Each scene shows the same named points in several views. A view is turned or mirrored, and shifted as a whole, has a little noise and may leave points out.
In the rows, 128 means zero.

Scene 1
View 1
(133): [161 128 113 120 124 146 131 143  77 146 169 144 180 141 161 189 126  73
 120 111 209 133 117 108  79 113 187 122 121 175  24  89 168 144 137 130
 130 148  69 129 164 150 125 136  45 158 151 108  56 123  78  67  65 108
 125 141 136 160 137  57 126 139]
(25): [136 132 111 132 144 151 129 111 111 138 135  92 164 111 171 189 139  72
 138 144 179 117 129 109  89 127 185  89 117 154  63 110 146 136 100 128
 110 124  76 124 177 171 130 141 111 153 152 126 105 106 120 116  83 125
 128 137 122 184 114 124 117 135]
(122): [142 188  61 170 122 159 110  82 146 131 136 156 107 146 134  93 133 144
 145  73  97 141 125 140 117 194 213  92 132 185 109  90 162  96 154 155
 126 143 109  45 134 183 158  90 114  88 175 192 106 111 166 158  73  61
 122 141  73 151 130 140 105 122]
(231): [132 128  99 137 123 162 120 135 139 134 140 139  92 153 143 162 130  92
 137 102 103 125 127 100 108 128 180 119 133 149 103  81 150 108 132 144
 118 129  85  88 111 165 141  84 114 132 121 135 107 122 113 150  77  77
 121 149 103 153 114 107 113  94]
(160): [104 128  98 152 144 165 123 107 184 121 105  90  63 128 150 162 140  99
 155 129  60 107 141  96 123 139 174  93 133 125 151  93 129  96  92 148
  98 104  94  76 107 192 149  81 183 124 115 155 161 110 156 210  98  89
 121 147  85 169  90 174 103  81]
(111): [115 117 101 129 128 151 113 120 177 138 125 128  79 124 144 156 127  96
 125 119  68 125 125 101 111 133 179 106 150 133 124  89 138 104 147 137
 119 150  94  92  82 169 118  70 138 123 129 149 117 138 119 156  68  79
 123 129 101 158 115 160 107  87]
(13): [139 120 109 128 122 155 121 142 128 139 146 145 113 147 148 174 125  86
 123 108 128 129 119 100  95 118 180 124 135 151  80  84 154 117 145 138
 127 143  77 103 112 159 127  93  91 141 130 124  87 130  98 119  66  83
 122 141 115 154 123  95 116 103]
(54): [147 141 103 132 134 144 120 104 105 141 150 120 175 110 165 168 134  82
 125 125 180 129 120 118  88 143 196  94 123 170  51 105 157 137 132 125
 123 150  81 118 163 161 118 133  84 140 171 138  84 117 111  92  66 112
 129 127 124 173 132 120 116 143]
(130): [150 129 105 117 121 141 120 129 104 146 159 150 159 126 154 170 127  84
 107 113 168 139 113 114  83 130 194 116 136 167  50  95 161 131 163 129
 136 163  78 118 132 151 111 115  61 143 160 126  62 131  87  76  56  95
 128 126 131 159 139  92 119 129]
(195): [134 108 116 127 125 168 131 167 128 132 142 135  83 174 149 195 130  74
 144 111 117 117 135  80 103  93 162 136 132 139  94  73 147 113 110 145
 115 108  73  99 112 166 146  90 108 152  94 103 103 117  92 152  87  86
 123 159 109 151 103  74 115  83]
(234): [118 110 112 131 133 164 125 141 157 128 126 115  71 146 151 184 132  80
 141 125  87 114 138  87 111 108 165 118 136 126 120  84 137 105 108 143
 109 115  83  98 100 174 137  77 143 143 102 124 127 123 110 170  88  84
 118 148 102 158  99 125 113  78]
(172): [126 114 122 117 152 138 122 100 119 142 133  75 186  74 179 199 138  58
 117 165 185 117 121 108  83 123 185  80 124 146  55 121 140 148 108 114
 114 147  76 147 168 164  96 142 111 158 165 124 102 118 109  93  71 142
 127 118 139 191 118 156 116 145]
(109): [109 121  97 132 130 151 110 107 188 137 123 118  80 109 145 147 131 100
 125 123  60 123 126 104 114 144 183  96 150 132 131  97 134  99 145 138
 117 152  98  88  82 178 113  72 146 116 139 161 128 136 134 164  68  80
 125 128  95 165 109 183 102  92]
(55): [104 117  99 134 139 147 107  93 196 136 111 100  89  90 152 151 133  95
 127 139  62 120 126 106 113 147 187  84 151 128 136 105 131 103 138 133
 115 151  99  96  89 180 108  77 161 120 147 164 135 134 141 163  70  94
 125 120 100 173 109 202 105  98]
(245): [141 124 105 132 116 164 127 154 127 132 148 152  88 173 141 174 126  90
 138  98 115 124 128  94 103 113 172 132 133 150  92  71 153 110 130 145
 121 121  77  90 108 162 147  87  99 140 111 117  96 120 100 147  80  74
 121 158 103 145 114  72 114  86]
View 2
(172): [120 119  86 119 108 102 155 122 127 140 167  83 170 129 148  88 137 174
  81 155  69 141  80 129 114  66 140 169 166 154 127 132 119 131 161  96
 230  81  85 119  94 106 168 147 128  87 149 130 115 133 159 160  94 167
 132 183 151 105 140 117 145 109]
(130): [116 132 133 126 160 109 175  98  84 147 165  78 165 141 113 126 153 147
  78 175 127 168  98 132  95 122 173 142 156 121 148 136 120 108 145 127
 158 104  94 142  68 110 164 142 111 142 171 162 100 128 171 185  74 144
 125 221 148 130 114 121 126 126]
(245): [148 116 170 107 144 106 114  82  99 136 125  97 148 121  94 158 166 127
  91 187 140 170 106 160 130 171 155 112 159 111 190 141 126 119 129 127
 135 102  75 131  84 153 168 100 118 151 192 126  67 166 158 160 118 138
 104 155 145 129  94 119 135 120]
(54): [117 128 106 125 146 105 155 113 111 143 166  88 170 136 126 116 139 156
  84 175 108 162  94 143 107  97 156 159 161 131 135 127 124 124 123 104
 179 103 102 122  74 111 163 154 112 127 145 145 110 131 186 158  72 159
 137 202 144 118 117 120 129 113]
(133): [115 140 106 145 169 105 172  80  76 147 163  62 175 144 116 116 136 138
  79 189 129 157  71 132  77 115 165 150 168 100 160 136 108 117 158 107
 183 101  76 117  73  95 188 135 108 159 177 162  83 106 179 176  57 162
 131 249 137 121  99 126 111 105]
(195): [155 111 158 110 132 103  95  73 104 134 114  93 149 112  98 149 166 122
  94 188 132 160  88 163 132 170 140 108 167 108 206 148 122 131 146 114
 157  92  56 109  97 151 182  76 123 153 208 113  53 169 152 154 125 147
 101 147 143 124  90 118 134 111]
(111): [152  95 181  83 112 109 118 117 130 129 130 126 136 114 104 158 183 156
  91 162 114 170 135 156 161 153 154 113 146 153 166 137 143 114 118 138
 131 101  97 151  83 173 139 115 130 110 173 113  98 196 148 161 144 124
 101 107 155 134 121 109 164 139]
(122): [136 113 167  97 153 102 111 131 141 127 143 152 144 134  95 189 153 147
  98 190 148 187 154 185 147 144 160 141 133 136 141 106 147 124  19 122
  81 127 155 145  47 167 126 166  94 144 109 120 124 176 220 127  87 134
 139 119 143 137  88 115 134 132]
(231): [147 110 167 105 134 106 109  98 115 132 127 113 147 120 101 159 166 135
  93 181 134 171 113 166 138 161 152 118 155 125 182 135 131 121 110 124
 133 101  87 133  84 159 158 108 119 144 179 118  80 172 166 151 118 135
 111 136 144 129  98 116 142 122]
(109): [152  92 179  79 100 110 115 128 141 129 132 130 133 112 110 156 180 165
  90 156 107 173 144 161 168 142 150 118 143 168 154 132 150 113 106 135
 130 102 105 155  83 177 128 127 130  97 158 109 107 201 152 155 148 122
 104  90 159 133 130 109 167 141]
(13): [142 116 166 109 141 108 136  94 100 140 136  97 149 126 101 150 169 139
  88 178 134 169 109 152 125 156 161 120 153 123 173 139 125 112 132 133
 136 101  85 141  78 144 159 114 116 147 184 137  81 162 159 169 109 137
 112 167 150 134 108 116 138 130]
(55): [152  86 177  73  93 109 119 140 148 126 134 141 135 112 116 151 182 170
  90 148  99 171 151 157 176 134 149 123 143 178 150 134 152 112 104 135
 137  98 108 160  86 179 124 130 137  88 152 106 114 204 145 153 153 125
 108  85 158 133 136 106 175 146]
View 3
(13): [ 99 122 105 113 109 169 153 140 122 115  90 135 176 100 160 133 121  86
 147 137 126 153 121 178 183  97 148 140 121 146 119 116  98 137 134 126
 166 130  95  91 142 176 115 125 157 151 118  95 128 113 161 144 139 177
 123 148 128 149 153 149 118 137]
(172): [139 128  83 149 149 120 150 126 145 124 143 189 197  84 139 172 108 114
 134 138 110 160 115 148 140 117 139 192 125 129 147 108 172 145 159 102
 149 139  94  84  85 135 132 101  86 130 134 137 140 172 158 204 138 103
  62 142 167 153 170 122 141  83]
(195): [ 90  98 114 116 119 145 154 134 119 125  93 107 148 142 145  99 133  73
 165 138  96 153 124 175 170  82 163 119 127 130 123 123  78 142 155 126
 159 135  80  68 130 178 107 102 158 143 129 101 158 122 168 152 136 194
 153 182 119 169 149 147 121 141]
(130): [132 133  86 117 138 154 158 143 152 123 112 167 207  79 153 176  94  75
 135 133 128 184  97 182 198 116 169 171  98 163 115 109 145 150 142 110
 161 129  82  81 146 170 120 133 126 135 126  96 120 126 155 140 137 165
  87 126 166 151 173 141 143 131]
(234): [ 76 110 117 126  96 158 143 127 101 111  87 119 140 126 150  89 143 100
 162 139 107 124 145 164 145  81 124 121 148 115 141 125  76 131 146 138
 163 138 103  88 112 171 110 101 160 149 121 111 152 125 168 167 135 164
 148 183 102 155 139 147 102 125]
(160): [ 75 109 119 115  71 187 138 109  83 115  91 108 124 117 155  82 168 153
 168 130 123  89 182 178 104  84  82 116 175  87 162 114  69 103 134 150
 152 125 118 116  95 165 105  93 169 163 114 121 150 146 164 188 146 115
 135 186  82 139 114 159  92 115]
(111): [ 76 135 114 126  76 187 141 133  93  96  81 138 162  87 165 111 133 114
 150 140 136 110 151 162 151  94  99 142 151 127 136 122  86 119 124 143
 172 135 124 114 118 165 120 123 167 156 106 106 124 113 168 162 137 155
 126 149  98 129 138 153  91 127]
(55): [ 73 144 114 132  67 196 138 123  87  88  80 153 162  67 166 113 140 141
 143 140 144  93 167 155 128  98  73 151 166 115 152 123  94 109 117 146
 170 134 142 132 104 156 125 118 163 162 105 118 115 118 171 178 142 123
 113 145  91 119 135 152  81 112]
(109): [ 76 143 116 126  74 189 136 131  92  93  80 146 166  75 167 118 134 127
 145 142 144 105 155 162 144  98  90 151 156 126 141 123  92 118 119 148
 170 135 129 122 115 163 123 123 163 159 106 113 116 111 171 167 137 140
 115 144  96 124 139 151  87 121]
(133): [150 112  80 113 165 130 167 141 167 140 131 159 205 102 144 179  94  66
 139 127 114 214  82 189 201 114 199 170  83 163 108  98 153 160 158  94
 153 127  56  61 145 175 115 124 114 128 134  96 138 142 151 144 135 174
  86 137 187 171 181 137 165 132]
(25): [137 106  87 124 142 136 155 116 144 136 139 157 177 106 140 157 123 118
 151 123 112 165 124 179 142 111 150 163 123 121 143  97 149 140 156 106
 140 128  77  82 103 154 116  98 108 133 132 122 154 174 155 186 144 113
  81 160 159 159 158 136 150 105]
(245): [ 97 104 111 102 111 169 156 136 122 126  89 108 156 126 154 113 130  84
 159 131 116 159 126 191 177  87 159 120 121 137 120 111  79 138 141 130
 159 129  81  78 146 185 104 116 167 147 122  91 145 115 162 137 139 186
 144 169 122 162 148 154 126 151]
(122): [122 126 103  56  77 251 158 110 116 132 100 125 165  67 178 161 152 164
 159 100 186 136 165 243 148 120 105 131 125 118 136  78  98  98  96 151
 152  90  90 136 159 194  99 140 185 164  95  74 113 133 136 136 156 114
  89 145 120 118 118 185 129 158]
View 4
(109): [124 120 117 103  94  99 173 123 157 133 120 115  94 157  98 110  91  93
 158 141  94 194 167 112 112 122  99 141 120 185 149 173 172 108 183 134
  68  97 102 118  95 132 169 205 124 123 126 135 122 152 112 127 216 118
 147 116 144 119 117 127 138 128]
(234): [ 95 140 123  94 106 143 174 122 135 106 108 129 112 115 105  92 106  93
 175 131  98 154 147 124 133 103 127 111  75 152 177 194 179 122 167 113
  54 104 108 105  97 130 124 191 119 124 106 113 109 127 103 140 188 115
 119  90 129 102  95  99 130 159]
(122): [115  86 116 113 122  85  87 134 231 128 169 136 103 176 153  82  95  97
 142 139 108 208 170  71 116  85 113 172 100 153 174 155 184  90 187 181
  48 123 152  96 105 144 197 198 119 135 146 131  67 123 150 128 187 118
 176  96 137 100 131  66 102  96]
(231): [120 130 126  91 117 133 143 118 146 109 115 129 107 134 127  98 117  94
 166 124 103 172 156 112 139  96 124 136  76 151 184 179 170 123 171 146
  76 120 120 117  94 140 152 194 133 121 110 112  90 125 122 133 171 122
 126  92 137  98 112  87 124 145]
(55): [124 118 115 112  91  92 180 124 156 140 122 106  93 166  85 115  84  97
 152 144  91 194 168 116 106 130  90 141 128 191 138 168 171 103 189 129
  66  95  96 118  97 134 176 203 120 125 131 137 132 158 105 129 223 119
 148 121 147 126 111 134 137 128]
(13): [142 133 128  86 123 136 142 104 127 107 107 124 105 140 135 108 135  97
 163 122 106 172 159 121 150 102 118 136  75 145 182 171 167 129 168 164
 111 137 117 134  93 149 163 188 146 119 111 108  89 130 127 129 161 128
 111  98 144 100 126  86 124 148]
(160): [ 75 121 114 117  90 113 187 142 177 125 130 126 109 130  83  89  70  93
 166 146  91 166 149 109 104 111 115 122 108 175 154 196 187  99 180  92
  11  79 106  82 107 117 133 205  96 133 126 132 128 140  97 147 231 103
 158  95 123 110  84 117 130 140]
(54): [144 123 138 129 142 118 116  79 119 112 141 122 145 192 121  94 147 133
 132 134 104 146 160 138 143 107 112 140  93 134 154 141 177  87 167 184
 125 193 122 136 122 150 182 117 119 133 130  94  71 149 124 138 148 159
  92  82 135  85 121  51 112 147]
(172): [144 140 141 149 129 117 158  66  70 119 130 106 159 204  79 105 146 150
 130 144  91 120 158 172 134 138 101 118 116 150 124 137 174  73 161 157
 138 198  91 144 130 141 172  85 102 137 129  88 103 175  98 144 161 173
  62  86 135  95 102  72 127 172]
(195): [113 153 132  78 120 167 165 115 119  90  94 137 113 105 124  93 135  94
 179 116 104 143 141 123 155  90 139 115  52 136 197 198 169 142 158 127
  85 123 117 116  93 140 123 191 137 117  94  99  93 117 116 138 162 116
 101  83 130  90 105  84 128 167]
(245): [122 139 132  77 120 155 140 116 137  94 104 135 108 116 140  97 135  90
 174 116 108 163 148 110 152  87 134 129  54 137 199 186 170 137 162 149
  82 125 127 119  94 144 139 197 141 120 101 105  81 116 128 134 159 118
 116  88 134  93 114  79 123 154]
(25): [118 132 138 142 132 127 139  85 110 108 140 122 156 174 100  87 134 139
 140 140 100 124 151 147 137 110 116 120  94 134 150 154 184  82 161 152
  99 184 114 118 128 140 156 110  98 144 127  93  84 147 109 150 160 155
  85  72 128  81  96  54 113 160]
(130): [168 131 138 102 140 130 116  77 103 108 120 121 125 179 142 106 162 122
 144 120 106 159 164 136 158 105 116 143  76 133 171 140 163 113 163 196
 150 188 126 153 103 161 188 140 147 121 116  91  68 140 135 127 131 158
  85  93 148  91 135  58 121 151]
(111): [126 127 120  93  97 115 172 124 149 126 110 116  90 147 105 113 105  91
 164 131  95 190 163 115 120 118 106 138 103 175 158 175 166 120 181 133
  78  97 104 122  92 137 166 208 134 117 117 127 119 144 115 127 203 116
 136 114 147 118 120 123 136 137]
(133): [162 144 148 104 155 152 104  70  86  91 121 128 146 169 147  97 178 131
 146 117 111 131 153 143 172  95 130 131  57 108 183 144 168 112 149 194
 156 213 130 149 114 161 167 114 138 126 109  76  50 132 136 134 110 167
  64  73 140  73 130  32 111 167]
View 5
(160): [123 118 182 147 176 162 137 136 167 123  55 124 107 200 211 159 173 144
 169 144 132  80  78  98  54 126 134 110 168 135 204  75 131 165 129  81
 140  62  45 150 189 105 129 186 162 107 122 183 151 122 120 131 130 127
 153  70 170 153  86  66 167 139]
(111): [118  93 153 148 152 167 148 138 125 145  90 130 109 183 193 147 164 115
 170 109 126  78 101 112 105 104 124 124 127 121 184  88 135 129 137  82
 115 110  65 165 125 119 127 160 185 102 108 168 138 120 134 118 134 118
 135  89 141 166  80 122 125 113]
(54): [135  64 109 141 168 167  85 113  92 152 106 131  86 108 130 119 121 109
 156 146 121 103 101 150 194  95 112 100  85 115 144  68 133 141  93 147
 130  92 123 115 128 143 149 101 160 113 101 102 129 145 153 147 119  96
 192 133 125 126 101 105 131 132]
(55): [130  92 153 130 168 166 144 137 126 135  79 130 120 202 210 161 174 129
 179  99 115  85  87  96  98  90 133 105 128 139 189  81 146 143 146  73
 131 116  47 160 149 110 141 155 177  91 124 169 146 110 142 123 134 116
 156  88 143 182  84 110 145 107]
(245): [105  92 142 185 138 153 112 145 129 152  92 135  92 125 158 111 122  94
 140 165 168  79 107 146 123 129 114 142 136  86 172  91 101 118 108 107
 106  73 106 152 108 130 109 168 174 136  83 150 122 135 120 113 138 120
 117 101 137 123  79 115 115 125]
(133): [125  63  98 161 147 168  83 115  82 170 120 132  74  72  99  94  97  84
 143 162 140  97 121 176 216 110  93 122  78  83 127  78 118 116  79 168
 113  91 156 115  89 155 127 100 168 129  79  88 119 155 144 148 120  99
 162 143 118 104  96 128 100 134]
(195): [103 103 158 182 141 168 132 135 138 157  94 128  82 132 153 114 129  95
 146 163 165  77 114 152 109 144 101 146 138  77 170  89 109 121 106 122
 100  68 107 151 105 134 104 174 185 136  79 155 125 146 109 131 131 124
 109  98 151 119  81 114 102 145]
(25): [138  80 134 133 178 181 101  99 107 151  97 120  74 117 125 127 130 114
 163 152 112 101 103 147 166 119  99 103 102 111 146  58 142 150  89 161
 129  74 119 110 147 143 139 113 162 106 103 110 141 156 143 171 106 103
 185 123 152 113 105  89 137 166]
(172): [150  73 135 108 185 196 121  79  82 160 108 113  76 132 122 136 144 113
 177 112  82 108 114 139 187 105  88  95  76 122 135  55 162 155  96 170
 130  99 116 108 137 147 150  95 175  85 110 101 146 162 153 185  97  99
 195 131 148 125 105 109 124 165]
(122): [123  74  98 166 163 122  47 177 138 110  71 150 130 140 194 132 124 134
 141 184 164  89  53 116 137  76 170  96 133 143 185  83 105 145 114  65
 153  77  77 137 168 107 150 136 129 134 124 146 127  96 151  81 156 101
 189  95 110 157  85  72 186  78]
(234): [115 106 169 165 152 170 146 132 140 148  83 128  94 166 179 135 151 108
 162 138 144  77 108 126  87 135 111 135 144 100 180  84 124 132 124 104
 112  80  76 156 127 123 108 179 183 118  91 167 139 135 114 133 131 126
 121  88 159 139  83 107 122 143]
(231): [113  91 138 170 151 155 115 146 129 145  88 136  98 143 171 125 133 107
 151 153 155  81  97 135 119 116 123 128 132 101 176  86 115 126 116  99
 114  82  92 150 125 124 120 160 168 126  92 154 128 127 127 117 137 116
 137  98 136 139  81 109 127 119]
(109): [123  92 151 141 161 160 137 140 130 137  84 133 117 190 202 150 167 126
 173 110 125  81  89 101 100  95 136 112 129 132 188  86 138 138 140  73
 128 109  57 159 142 111 136 159 174  99 120 169 139 110 139 115 139 114
 149  88 139 175  81 109 141 106]

Which points are out of place in each view (at most two, in the order of its rows)? Write - if all are in place.
view 1 | (13), (55)
view 2 | (245)
view 3 | (109)
view 4 | (234), (172)
view 5 | (160), (111)
